Points on a hilly landscape, in no order, each with its height.
A climber steps from a point to whichever of its 2 nearest points has the largest rise for the distance, and stops where none of them is higher. Distance is the straight distance between rows; heights are no part of it.
(642) h=380: |  11 |   8 |  10 |   4 | -17 |   9 |   6 |  -5 |   5 | -15 | -10 |  10 |  -1 |  -4 |   7 |   6 |  -6 |   5 |   2 |   0 | -14 | -24 |  -5 |  13 |  13 |  -6 | -13 |  12 |   6 |   2 | -15 |   7 |
(102) h=420: |  -2 |  -6 |   7 |  -2 |  -4 |  10 |  -4 |  14 |  -6 |  -1 |  -9 | -10 |   2 |  -4 |  -2 |  14 |  -3 | -20 | -10 |  -2 |  10 |  -2 |   6 |  24 |   5 |  -4 |  -3 |  10 |  -9 |   2 |  15 |  -6 |
(261) h=120: |   8 |  -8 | -30 |  25 |   7 |  13 |  15 |  11 |   1 |  -2 |  10 |  -3 |  11 |  12 |   4 | -11 | -28 |  -6 |  -4 |  11 | -11 |   0 | -10 | -11 |   0 |   5 |   2 |  19 |   3 |   2 |   8 |   5 |
(771) h=280: |  -4 |  -6 |  11 |  13 | -11 |   3 |   7 | -11 |   6 |  -6 | -15 |   1 | -16 | -10 |  -6 |  -4 |  -2 |   0 |  -4 |   7 |  -4 |  -3 |  -6 |   8 |  -4 |  15 |   0 |  16 |  14 |   8 | -17 |   0 |
(796) h=399: |  10 |  -4 |  -4 |  -7 |   3 |  -6 |  -1 |   3 |   4 |   8 |  27 | -14 |  13 |  18 |   3 |  -2 |  23 |  -5 |  -3 |  -9 |   3 |  19 |  14 |   1 |  15 | -13 |   1 | -10 |  -7 |  -6 |   1 | -14 |
(540) h=613: |  13 |  11 | -20 |  -6 |  11 |  -5 |  26 |   7 |   5 | -11 |  18 |   7 |  12 |  13 |  10 |   8 | -17 |  10 |  14 |   3 |  -5 |   5 |  -9 |  -6 |  18 | -12 |  -5 |  11 |  -9 |   2 |   4 |   2 |
(327) h=1: |  -6 |  14 | -25 | -17 |  15 |   6 |   4 |  31 | -15 |   0 |  23 | -12 |   4 |  -4 |  14 |  11 |  -2 | -21 |  12 |   2 |   8 |  12 |  -8 |  -4 |   0 |   9 | -13 | -13 |  -9 |   4 |  22 | -11 |
(584) h=541: |  -8 |   1 |  -1 | -12 |   4 |  -3 | -14 |   8 |  -3 |  -5 |   8 | -19 |  13 |  10 |   0 |   3 |  -4 |  -1 |  -3 |  -8 |   2 |  10 |   5 |   1 |   0 |  -4 |   3 |   4 |   3 |  -6 |  13 | -17 |
(397) h=377: | -13 |  14 |  20 | -18 | -16 |  -1 |  -6 |   1 |  -7 |  11 |  -5 |   6 | -22 | -24 |  -8 |  13 |   8 | -11 |   1 | -21 |   5 | -13 |  11 |  -1 |  -3 |  -9 |  -5 |  -8 |   5 |  26 |  -5 |   6 |
(338) h=364: |  -6 |   5 |  -6 | -13 |  -5 |  -3 |  15 |  19 |   2 |   6 |   1 |  -5 |   5 | -18 |   5 |  15 |  -5 | -25 | -13 |   1 |   3 |   6 |  -7 |  23 |  11 |  -5 | -13 |   8 | -18 |  12 |   5 |  -6 |
(332) h=692: |   2 | -31 |   7 |   7 | -19 |  -3 | -26 |  -6 |   0 |  10 | -10 |   1 |  -8 |   0 |  -4 | -16 |   1 |  -4 | -29 |  -2 |   9 |  -2 |  -4 |  15 |  -3 |   7 |   7 |  17 |   6 | -14 |   7 | -14 |
(403) h=379: |  10 |  -3 |  23 |  -1 |   4 | -11 |  -4 | -13 |   9 |   1 | -19 |  12 | -26 | -12 |  -9 | -14 |  -1 |  21 | -15 |  15 |   6 | -13 |   1 |  13 |  11 |   5 |   3 | -10 |   9 | -13 | -15 |  17 |
(612) h=338: |  13 |  20 | -18 | -34 |   4 |   0 |  28 |  10 |   3 |  -5 |  18 |   6 |  15 | -17 |  18 |  25 |   7 |  -7 |  13 |   0 |   7 |  10 |  -2 |   9 |  14 | -20 | -11 |  -3 |  -9 |  13 | -18 |   9 |
(443) h=608: |  -6 | -32 |  -1 |  13 | -11 |   0 | -28 | -17 |  -3 |  19 | -15 |  -9 |   1 |   1 |   0 | -17 |  -3 |   9 | -20 |  -1 |   2 |   0 |   4 |   2 | -25 |   7 |   7 |  -2 |  13 | -17 |  14 |  -5 |
(910) h=344: |   2 |  11 |  11 | -19 |  -9 |  -7 |  10 |   2 |   7 |  -1 |   8 |  -9 | -10 | -16 |   1 |  19 |  19 |  -9 |   1 | -11 |   1 |  11 |   5 |  13 |   7 | -15 |  -8 |   2 |   2 |  11 | -27 |  -8 |
(463) h=321: | -11 |  -3 |  20 |   1 | -19 |  -2 | -13 |  -8 |   1 |   7 | -19 |  -1 | -23 | -15 |  -6 |  -3 |  -1 |  -7 | -13 |  -8 |   1 |   1 |  14 |   5 |  -3 |   6 |  -4 |  13 |  12 |  12 |  -3 |  -4 |
(491) h=677: |  -9 | -18 |  16 | -16 |  -5 |  -5 | -15 | -14 |   5 |  12 |   0 |  -7 |  -5 |   1 | -12 | -20 |  13 |  -1 | -17 |   1 |   9 |  11 |   4 |   0 |  14 |   5 |   8 | -10 |   1 | -13 |  -6 | -21 |
(605) h=255: |  -6 |   7 |  14 |  -6 | -25 |   0 | -20 |   6 |   1 |  22 |  -5 |   1 | -16 |  -7 |  -7 |  -5 |  -1 | -27 | -24 |  -1 |  12 |   9 |   2 |  43 |   9 |   9 | -12 |  11 | -14 |   8 |  -6 | -11 |
(501) h=362: | -22 |  -6 |   5 |   9 | -17 |   4 | -16 |  -3 |  -4 |  18 | -25 |   1 |  -7 |  -6 | -11 |  -9 |  -7 | -14 | -21 |  -7 |  -2 |   0 |   2 |   9 | -15 |   6 |  -2 |  18 |   3 |  17 |   4 | -10 |
(515) h=312: | -23 |   1 |  -2 |   7 |  -9 |   4 |   0 |   3 |  -8 |   8 | -28 |   1 |   4 |  -9 |  -6 |  -1 |  -7 |  -8 |  -2 |  -7 |  -8 | -14 |   3 |   5 | -13 |   7 |   2 |   7 |   9 |  20 |   8 |   5 |
(608) h=201: |   3 | -14 |  -4 |  20 |  13 |   8 | -16 |  -8 |  -3 |   2 | -21 |  -6 |  -6 |   8 |   4 | -14 | -10 |   7 |   3 |  17 |  -4 | -16 |  -6 |  -7 | -15 |  15 |  17 | -14 |  21 | -27 |   4 |   5 |
(935) h=69: |   3 |  13 | -29 |  31 |  15 |   0 |   6 |   2 |  -8 |  -2 |   2 |   3 |  13 |  17 |   8 |  -1 | -27 |  11 |  19 |   8 | -18 |   3 |  -5 | -42 |  -1 |  -3 |   0 |  18 |   1 |  -4 |  15 |  14 |
(835) h=393: |  -6 |  -4 |   7 | -16 |   2 |  -5 |  13 |   8 |   5 |  11 |   7 | -10 |   8 |  -3 |  -5 |   7 |   9 | -25 | -10 |  -7 |   0 |   8 |  -1 |   0 |  13 |  -6 |  -1 |  -5 | -16 |  14 |   4 |  -6 |
(951) h=230: | -12 |  -8 |   0 |  15 |   7 |   2 | -14 | -14 |  -6 |   5 | -21 |  -3 |   2 |  -2 |  -3 |  -4 |  -7 |  21 |   9 |   3 |  -1 | -17 |   4 | -11 | -12 |   9 |  14 | -12 |  20 |  -6 |  14 |   1 |
(648) h=449: |   4 |  -1 |   5 | -10 |  13 | -12 |  17 |  -1 |   9 |   0 |  15 |  -7 |  12 |  11 |  -4 |  -2 |  24 | -10 |  -2 |  -2 |  -8 |   8 |   1 |  -4 |  11 |  -9 |   6 |  -6 | -12 |   1 | -10 |  -3 |
(633) h=278: |  16 |   6 | -13 |   8 |  14 |  14 |   0 |  12 |  -5 | -17 |   1 |  10 |   9 |  11 |   8 |  15 | -13 |  13 |  21 |   4 |   1 | -10 |   0 | -10 |   5 |  -2 |  12 |   0 |   3 | -18 |   9 |  11 |
(841) h=350: |   0 |  13 | -13 |  -2 |   6 |   7 |  -4 |  30 | -14 |  -4 |  18 | -10 |   9 |   8 |  10 |  10 |  -8 | -10 |  14 |   2 | -12 |  11 |   6 | -27 |   0 |   2 |   6 | -10 |  -3 |  -1 |  30 |   7 |
(120) h=697: |  24 |  -4 | -12 |  24 |   9 |  14 |  15 |   0 |  13 | -15 |  11 |   2 |   3 |  23 |  13 |  -4 | -10 |   9 |  -1 |  18 |  -3 |   5 | -10 |   6 |  14 |  -3 |  -2 |   9 |  -8 | -17 |   1 |   3 |
(154) h=97: | -23 |  10 |  -2 | -28 |   1 |  -4 |  -9 |  18 | -10 |  10 |  13 |  -5 |  -2 | -11 |  -4 |   3 |   9 | -29 |   1 | -23 |  23 |  10 | -10 |   7 | -16 |  -7 |  -9 |  -7 | -16 |  20 |  10 |  -9 |
(296) h=733: |   8 | -19 |   9 | -17 |   2 | -20 |  -1 | -24 |  -1 |   1 | -10 |   0 |  -9 | -16 |  -2 |  -5 |  16 |  25 |   6 |  -5 |   4 | -12 |   2 | -17 |  -7 |  -5 |   2 | -20 |   2 | -16 |  -6 |   7 |
(63) h=353: |  15 |   6 | -15 |   3 |   7 |  -3 |  10 |  10 |   8 |  -3 |  28 | -11 |  10 |  24 |   8 |  -1 |  10 |   3 |   4 |   4 | -13 |  22 |   9 | -17 |  15 |  -6 |   3 |  -4 | -11 | -10 |   9 |  -8 |
(320) h=444: |  -1 |  10 | -11 |  21 |  14 |   4 |  14 |  -3 |  -5 | -23 |  13 |   5 |  13 |  15 |   2 |  -9 | -13 |  11 |  19 |  12 |  -8 |  -6 | -18 | -17 |  -3 |  13 |  -2 |   8 |  -7 |  -4 |   0 |  16 |
(745) h=611: |  16 |   0 |  -2 |  15 |   5 |  10 |  14 |  -7 |  17 | -22 |   3 |  16 |  -1 |  11 |   8 |  -3 |   0 |  12 |  -5 |  18 |   7 |   3 | -13 |  21 |  14 |   2 |  -1 |  15 |  -8 | -13 | -11 |  13 |
(831) h=307: |  13 |   9 | -13 |   4 |  22 |   9 |  -4 |  21 |  -2 | -14 |  12 |  -1 |  -3 |   7 |   6 |   9 |  -6 |   3 |  18 |   4 |   1 |   8 |   4 | -12 |   4 |  13 |  12 | -14 |   4 | -14 |  16 |  11 |
(176) h=409: |  -4 |   7 | -24 |   0 |  -2 |  14 |   4 |  36 | -10 |   3 |  11 | -13 |  14 |  14 |  10 |  -1 | -24 | -14 |   0 |  -1 |  -7 |   7 |  -6 | -12 |   3 |   1 |  -9 |   9 |  -6 |   2 |  30 |  -1 |
(512) h=585: |  15 | -23 |  -1 |  15 |   8 |  -6 |   1 | -13 |  11 | -16 |  -5 |   0 |   2 |   0 |  -1 | -14 |   8 |  21 |  -8 |  17 |   3 |  -4 |  -1 |  -1 |   4 |   1 |  -2 |  -3 |  -6 | -27 | -10 |   7 |
(62) h=542: |   3 | -34 | -12 |  27 |  -7 |   9 | -25 | -10 |  -2 |  16 |  -8 | -13 |   7 |  15 |  -1 | -21 |  -3 |  -5 | -24 |  12 | -12 |   2 |   3 | -10 | -20 |   8 |  12 |   4 |   9 | -18 |  16 |  -5 |
(610) h=267: | -29 |  11 |  -2 |   4 |   2 |   6 | -15 |  -5 |  -7 |  16 | -26 |  -9 |   8 |  -6 |  -5 |   2 |   0 |   6 |   4 | -10 |   1 |  -9 |   3 |  -3 | -15 |  12 |  11 |  -8 |  14 |   6 |  10 |  -5 |
(270) h=510: | -16 |   2 |  13 | -20 | -24 |   0 |  -2 |   3 |  -1 |   9 |   4 |   3 |  -9 | -10 |  -8 |  -2 |  14 | -22 | -14 | -14 |   4 |   9 |   9 |   9 |  -4 |  -8 | -15 |   5 | -13 |  26 |  -8 | -16 |
(806) h=424: |  13 |  -6 |   7 |   3 |  -4 |  -3 |   4 | -20 |   6 | -20 | -15 |  15 |  -2 |   0 |   9 |   7 |  -3 |  26 |   6 |   2 |  -8 | -13 |   2 |  -4 |   4 |  -9 | -11 |   7 |   0 | -10 | -13 |   9 |
(716) h=606: |  23 |  -4 |  -4 |  17 |  15 |   5 |   2 | -16 |   5 | -17 |  12 |   4 |   6 |  20 |   9 |  -5 |  -6 |  25 |  11 |   9 |   0 |   1 |  -8 | -18 |   7 |  -6 |   1 |   0 |  -9 | -25 |   9 |   0 |
(413) h=339: |   0 |  12 |  14 |   0 | -28 |   1 |   4 |   4 |   7 |  -2 |   2 |   4 | -16 | -21 |  12 |   5 |   0 |  -7 | -10 |   4 | -11 | -12 |   4 |  17 |  13 |  -1 | -14 |  12 |   8 |  11 | -11 |  -3 |
(776) h=720: |   2 |   4 | -12 |  -7 |  10 |  -7 |  14 |  10 |  -1 |  -4 |   7 |  -3 |  13 |  -3 |   1 |  11 |  -6 |  -1 |  13 |  -7 |  -7 |  -2 |  -4 | -13 |   8 |  -5 |  -1 |   5 |  -6 |   6 |   5 |   0 |
(303) h=284: |   2 |  12 |  16 |  -4 | -17 |  -7 |  -6 |  -1 |   6 |  14 |   4 |  -4 | -12 | -14 |   1 |   7 |  11 | -14 | -16 |  -6 |  10 |  12 |   9 |  38 |  18 |  -3 |  -4 |   2 |  -3 |   3 |  -4 | -10 |
(856) h=481: |  -2 | -35 |  -8 |  14 | -12 |   2 | -17 |  -7 |   6 |   6 |   1 |  -1 |  18 |  10 |  -5 | -13 |   3 |   2 | -15 |  -4 | -11 |   4 |  11 | -19 |  -5 |   0 |   3 |  11 |  -2 | -13 |  16 | -13 |
(210) h=328: |   1 |   8 |  10 |  -4 |  -4 |   0 |   3 |  -3 |  -2 |  -2 | -14 |  16 | -18 | -26 |  -4 |  19 |   5 |   1 |  12 | -13 |  -5 | -15 |   0 |  -2 |   5 |   2 |  -3 |  -4 |   4 |  19 | -12 |  11 |
(337) h=225: | -23 |   7 |   1 |  -7 |  11 |  -9 | -13 |  -3 | -17 |  16 |  -7 |  -7 |  10 |   6 |  -7 |   9 |   9 |  10 |  12 | -12 |  -2 |  -2 |  13 | -17 | -23 |  -3 |  16 | -22 |  11 |   6 |  16 |  -7 |
(929) h=248: |  -7 |   8 | -13 |  23 |  10 |   5 |  10 |  -7 |  -7 |  -3 | -17 |  24 |  11 |  -6 |  -7 |  12 | -21 |  12 |  22 |   1 | -11 | -19 | -15 |  -6 | -13 |   9 |   8 |   7 |   6 |   6 |   5 |  21 |
(453) h=327: |  -9 |   8 |  -5 |   3 |  20 |  -4 |   7 |   2 |  -1 | -15 |   8 |  -3 |   8 |  18 |  -3 |   5 |   3 |  16 |  29 |   7 | -15 |  -8 |  -1 | -29 |  -7 |   5 |   2 | -21 |  -3 |  -4 |   6 |   0 |
(346) h=554: |   8 |  -1 |  -3 | -17 |   8 |  -5 |   2 |   5 | -10 |  -4 |   7 |  -2 |   3 |  13 |   0 |  13 |  23 |   8 |  13 |  -7 |   2 |  -1 |   8 | -14 | -10 | -21 |  11 | -20 |  -1 |  -7 |  -7 |  -3 |
(399) h=524: |   7 |   5 | -12 |   5 |   6 |   0 |  26 |   7 |   4 | -22 |  18 |  11 |  20 |  12 |  -2 | -10 | -17 |   9 |   4 |  13 |  -6 |   6 | -17 |  -1 |  12 |   5 |  -6 |  22 |  -6 |   3 |  -1 |   7 |
(645) h=536: |  21 | -13 |  -1 |  21 |   7 |   0 |   0 | -17 |  16 | -18 |  -5 |  12 |  -8 |   9 |   6 | -16 |  -2 |  12 | -14 |  25 |   3 |  -7 | -19 |  15 |  -6 |   2 |  -1 |  12 |  -2 | -26 | -15 |  14 |
(28) h=346: |  10 |  10 |  25 |   2 | -11 | -13 |   0 | -15 |  16 |  -2 |  -4 |  12 | -26 | -13 |  -4 |  -9 |   5 |   5 | -16 |  19 |   0 |   3 |   4 |  24 |  20 |   7 | -12 |  -1 |   5 |  -1 | -28 |  14 |
(690) h=525: | -12 | -22 |   8 |   4 | -17 |   0 | -11 |  -8 |   3 |   8 |   3 |  -3 |  11 |   6 | -15 |  -8 |  10 |  -2 | -18 | -15 |  -3 |  10 |  12 |  -9 |  -4 |  -2 |   4 |   8 |  -6 |   9 |  -1 | -19 |
(73) h=94: |   9 |   1 | -20 |  37 |   4 |   9 |   6 |   6 |   2 |  -4 |  14 |  -4 |   6 |  20 |   6 | -12 | -23 |  -2 |  10 |  24 | -26 |   5 |  -9 | -27 |   0 |  10 |   3 |  17 |   3 | -11 |  13 |   4 |
(190) h=418: |   5 |   4 |  10 |  -1 |  18 |   2 | -11 |  -7 |   3 |   3 | -18 |   7 | -25 |   0 | -10 |  -7 |  -8 |   4 |  -5 |   8 |  11 |  -9 |  -1 |  13 |   8 |  15 |  15 | -10 |  20 |  -7 |  -3 |   9 |
(630) h=301: |  -1 |  24 |  32 | -13 | -32 |  -6 |  -2 |   3 |  -1 |  13 |   5 |   1 | -30 | -22 |   6 |  11 |  12 | -10 |  -5 |   2 |  -9 |  -2 |  16 |  11 |  11 |  -5 | -18 |  -2 |   3 |  15 | -19 |  -5 |
(550) h=477: |  -2 |   9 | -13 |  -4 |  -1 |  13 |  -9 |  18 |  -9 |  -4 |  14 | -12 |  16 |  13 |   7 |   2 | -12 |  -8 |  -1 |  -8 |  10 |   7 |  -1 |   6 |  -1 |  -3 |  -7 |  10 | -13 |   0 |  24 | -17 |
(106) h=516: |   4 |  10 |   4 | -14 |   9 | -12 |  26 |  -4 |  11 |  -9 |  17 |   5 |   6 |   2 |   3 |  -3 |  14 |  -2 |   3 |  -3 |  -1 |   4 | -13 |  13 |  20 |  -3 |  -2 |  -1 | -12 |   6 | -19 |   0 |
(596) h=469: |  -7 |   0 |   6 |  -4 |  17 |   6 | -12 |  12 |  -3 |   0 | -10 |  -2 | -10 |  -1 |  -7 |   3 |  -3 |  -7 |  -7 |   6 |   5 |  -5 |   6 |  12 |   5 |   9 |   7 |  -4 |   1 |   2 |  11 |  -3 |
(591) h=405: |   2 |  16 |  -4 | -32 |  -4 |   4 |  14 |  15 |  -6 |  -3 |   8 |  -5 |   4 | -18 |   2 |  21 |   8 | -11 |   9 | -10 |  15 |   5 |   1 |   6 |   2 | -11 |  -7 |  -3 |  -7 |  16 | -20 |   2 |
(883) h=29: | -12 |  13 | -19 | -19 |  13 |   3 |  15 |  26 |  -4 |  17 |  25 |  -9 |   5 | -15 |  14 |  10 |   9 | -27 |   1 |  -3 |  21 |  20 | -10 |  15 |   9 |   4 |  -7 | -22 | -16 |  10 |  15 | -10 |
(907) h=288: | -10 |   3 |  25 |  -6 | -29 |  -6 | -31 | -15 |  -4 |   8 | -27 |   3 | -27 | -22 |   1 |   4 |   0 |   6 | -10 |   0 |  -6 | -13 |  13 |   6 |  -9 |   0 |  -7 |   5 |  23 |   1 |  -6 |   0 |
(709) h=299: |   4 |  -3 |  24 | -12 | -18 | -14 |   2 | -10 |   0 |   5 |   1 | -10 | -13 |  -8 |  -2 |   5 |  21 |   6 |   4 | -10 |   9 |   9 |  10 |   4 |  -1 | -14 |   0 |  -9 |   1 |   0 | -15 | -11 |
(849) h=378: |  -7 |  18 | -14 |   9 |  20 |   0 |  19 |  14 |  -4 | -16 |  25 |   3 |  14 |  12 |   1 |  -2 |  -6 |   4 |  26 |  11 | -11 |   6 |  -9 | -31 |   3 |   7 |  -6 | -15 |  -9 |   1 |   1 |  10 |
(204) h=313: |   6 |   6 |  11 |   2 |   1 |  -6 |   5 |  -1 |  10 |  16 |  -6 |   2 | -21 | -14 |  -1 |  -3 |  11 |  -6 | -12 |   9 |   6 |  11 |   6 |  35 |  26 |   0 |   0 |  -6 |   1 |   5 | -19 |   2 |
(767) h=285: |  -2 |   9 |  -8 |   0 |  -3 |   7 |   5 |  -6 |  -1 |  -6 | -15 |  18 |  12 | -16 |  -2 |  19 | -13 |  12 |  14 | -11 |  -8 | -21 |   0 | -14 |  -2 |  -2 |   1 |   6 |   5 |  16 |  -3 |  12 |
(151) h=250: |  13 |   2 |  -6 |  -1 |  18 |  -6 |  -5 |  -9 | -11 | -20 |   0 |  23 |   8 |   7 |   1 |  20 |  -5 |  21 |  29 |   2 |  -1 | -12 |   7 | -15 |  -5 |   3 |   9 |  -9 |   6 | -14 |  -1 |  13 |
(902) h=143: | -14 |  14 |   2 | -30 |   3 |  -5 |  -6 |   6 | -17 |  16 |   8 |  -7 | -11 |   0 |  -8 |   1 |  15 | -26 |  12 | -21 |  16 |   7 |   1 |  -5 | -20 | -16 |   8 | -15 |  -2 |  19 | -11 |  -6 |
(809) h=61: | -15 |   9 |  -6 | -16 |   8 |   5 |  -3 |  20 |  -6 |  18 |  10 |  -7 |  -4 | -14 |   2 |  -5 |   3 | -28 |  -8 | -10 |  29 |  18 | -17 |  22 |  -2 |  12 | -12 | -12 | -17 |  15 |  13 | -14 |
(773) h=181: |   2 |  -2 | -10 |  31 |  -3 |   6 |   0 | -27 |   3 |   6 | -29 |   7 |  15 |   0 |   2 |  -6 | -13 |  19 |  -4 |  14 | -17 | -11 |  -5 |  -4 | -23 |   3 |  11 |  15 |  15 |  -3 |   7 |  17 |
(933) h=436: | -20 |  11 |  19 | -18 | -15 |   2 | -17 |   1 |  -8 |  14 |  -5 |   6 | -12 | -13 | -11 |   8 |   8 | -13 |  -2 | -22 |  16 |   6 |  11 |   6 | -22 | -18 | -11 |  -3 | -10 |  26 |  -1 |  -2 |
(378) h=652: |  12 | -27 |   8 |  -2 |   3 | -16 |  -5 | -11 |  -3 |   0 |  -8 |  -8 |  -9 | -11 |   9 | -19 |  13 |  22 |  -7 |   6 |  11 |  -7 |   5 |  -1 |   2 |  -1 |  -3 | -16 |   2 | -26 |  -5 |   3 |
(521) h=265: |   9 |  -9 |  17 |   0 |  -7 |  -4 |   5 | -11 |   7 | -11 |  -2 |  -4 |  -2 |  -2 |  -4 |   1 |  10 |   7 |   2 |   0 |   7 |   7 |   7 |   3 |   0 |   8 |   3 |   4 |   7 |  -1 | -14 |   2 |
(777) h=174: |   7 | -14 |  -2 |  22 |  13 |  12 |  -5 |  -5 |   4 |   3 |   0 |  -6 |  -2 |  14 |  -1 | -15 |  -9 |   3 |  -8 |   8 |  -3 |  -9 |  -4 |  -6 |   0 |  10 |   5 |  -6 |   8 | -10 |   6 |   2 |
(899) h=480: |   9 |  11 |  -1 | -22 |   5 |   9 |  -1 |  16 |  -6 |  -3 |   1 |  -5 |   8 |   6 |   4 |  14 |  12 |  -7 |   9 | -12 |  10 |  -2 |   5 |  -5 |  -7 | -22 |   5 |  -8 |  -2 |   8 | -10 |   3 |
(343) h=605: |  -5 | -11 |   5 |  -7 |   4 |  -4 | -23 |   6 |   4 |   6 |   8 | -15 |   2 |  13 |  -7 | -17 |   6 |  -2 | -11 |  -1 |  10 |  11 |  10 |  10 |   0 |   9 |   0 | -10 |   4 | -13 |   9 | -22 |
(872) h=637: |   7 | -10 |   6 | -20 |  12 | -17 |   3 | -10 |  -1 |   0 |   0 |   1 | -10 |   5 |  -2 |   2 |  23 |  24 |   9 |   0 |   8 |  -2 |   8 | -13 | -15 | -20 |  11 | -33 |  -1 | -14 | -13 |  -1 |
(19) h=475: |  10 | -12 |   7 |  21 |  -7 |   1 |   6 | -23 |  11 | -15 | -21 |  10 | -10 |   0 |  -1 |  -9 | -11 |  18 |  -7 |  16 | -13 | -18 | -10 |   4 | -12 |   1 |  -6 |  12 |   7 | -15 | -18 |  18 |
(82) h=433: | -14 | -12 |   0 |  -6 | -25 |   9 |   4 |   7 |   7 |  13 |   4 |   3 |   3 | -10 |  -7 |  -5 | -10 | -17 | -19 | -10 |   0 |   8 |  -2 |  18 |  -5 |   7 | -17 |   6 |  -5 |  26 |   0 | -10 |
(644) h=239: |  11 | -13 |   7 |   8 |  -6 |   1 |  11 |  -9 |  13 | -10 |   8 |  -1 |  13 |   4 |  -3 |  -8 |   7 |  -6 |  -6 |   8 |  -4 |   8 |   3 |   0 |   9 |  10 |   5 |  21 |  -5 |  -1 |  -5 |   2 |
(262) h=223: |   3 |  -3 |  -7 |   8 |  11 | -15 |  -5 | -23 |  -3 | -13 | -14 |  17 |  11 |   3 |  -2 |   5 |  -9 |  39 |  16 |   5 |  -8 | -13 |  -1 | -18 | -16 |   3 |   4 |  -6 |   4 | -19 |  -1 |  21 |
(107) h=592: | -11 | -12 |  13 | -10 | -15 |  -3 |  -4 |  -2 |   5 |  16 |   5 |  -2 |  -4 |   6 | -16 | -12 |  17 | -16 | -14 | -11 |   8 |  21 |   9 |   0 |   1 |   1 |  -1 |  -3 | -13 |  10 | -16 | -20 |
(522) h=211: |   0 |   1 | -17 |  28 |   4 |   8 |  10 | -10 |  -1 |  -4 | -14 |  12 |  14 |  12 |   4 |  -5 | -29 |  15 |   7 |  14 | -14 | -12 | -12 | -10 | -13 |   1 |  14 |  17 |   8 |  -5 |  13 |  18 |
(406) h=147: |   8 |  -4 | -14 |  19 |   2 |  16 |   4 |   7 |  -2 |  -1 |  -1 |  -3 |   6 |   4 |   2 |  -6 | -14 |  -9 |   0 |  -5 |  -3 | -12 |  -3 |   1 |   1 |   1 |   4 |  13 |  10 |   4 |   4 |   0 |
(916) h=614: |  -1 |  12 |  -5 |  -9 |  14 |  -8 |  17 |   2 |   3 | -13 |   6 |  10 |   4 |  -6 |   0 |   6 |  -7 |   1 |  11 |  -9 |  -2 | -12 | -18 |   4 |  13 |   5 |  -2 |  -1 |   2 |   9 | -10 |   6 |
(510) h=189: | -17 |   6 |   5 | -10 |   5 |  -4 |  -4 |  -1 | -17 |  11 |   8 | -13 |   0 |  14 |  -7 |  -3 |  16 | -14 |   8 | -17 |   4 |   2 |   8 | -14 | -18 |  -4 |  10 | -12 |   4 |  11 |  13 | -11 |

Where does a climber stop that starts at each point below?
(883): (501)
(73): (501)
(303): (596)
(413): (120)
(262): (120)
(522): (107)
(327): (491)
(151): (491)
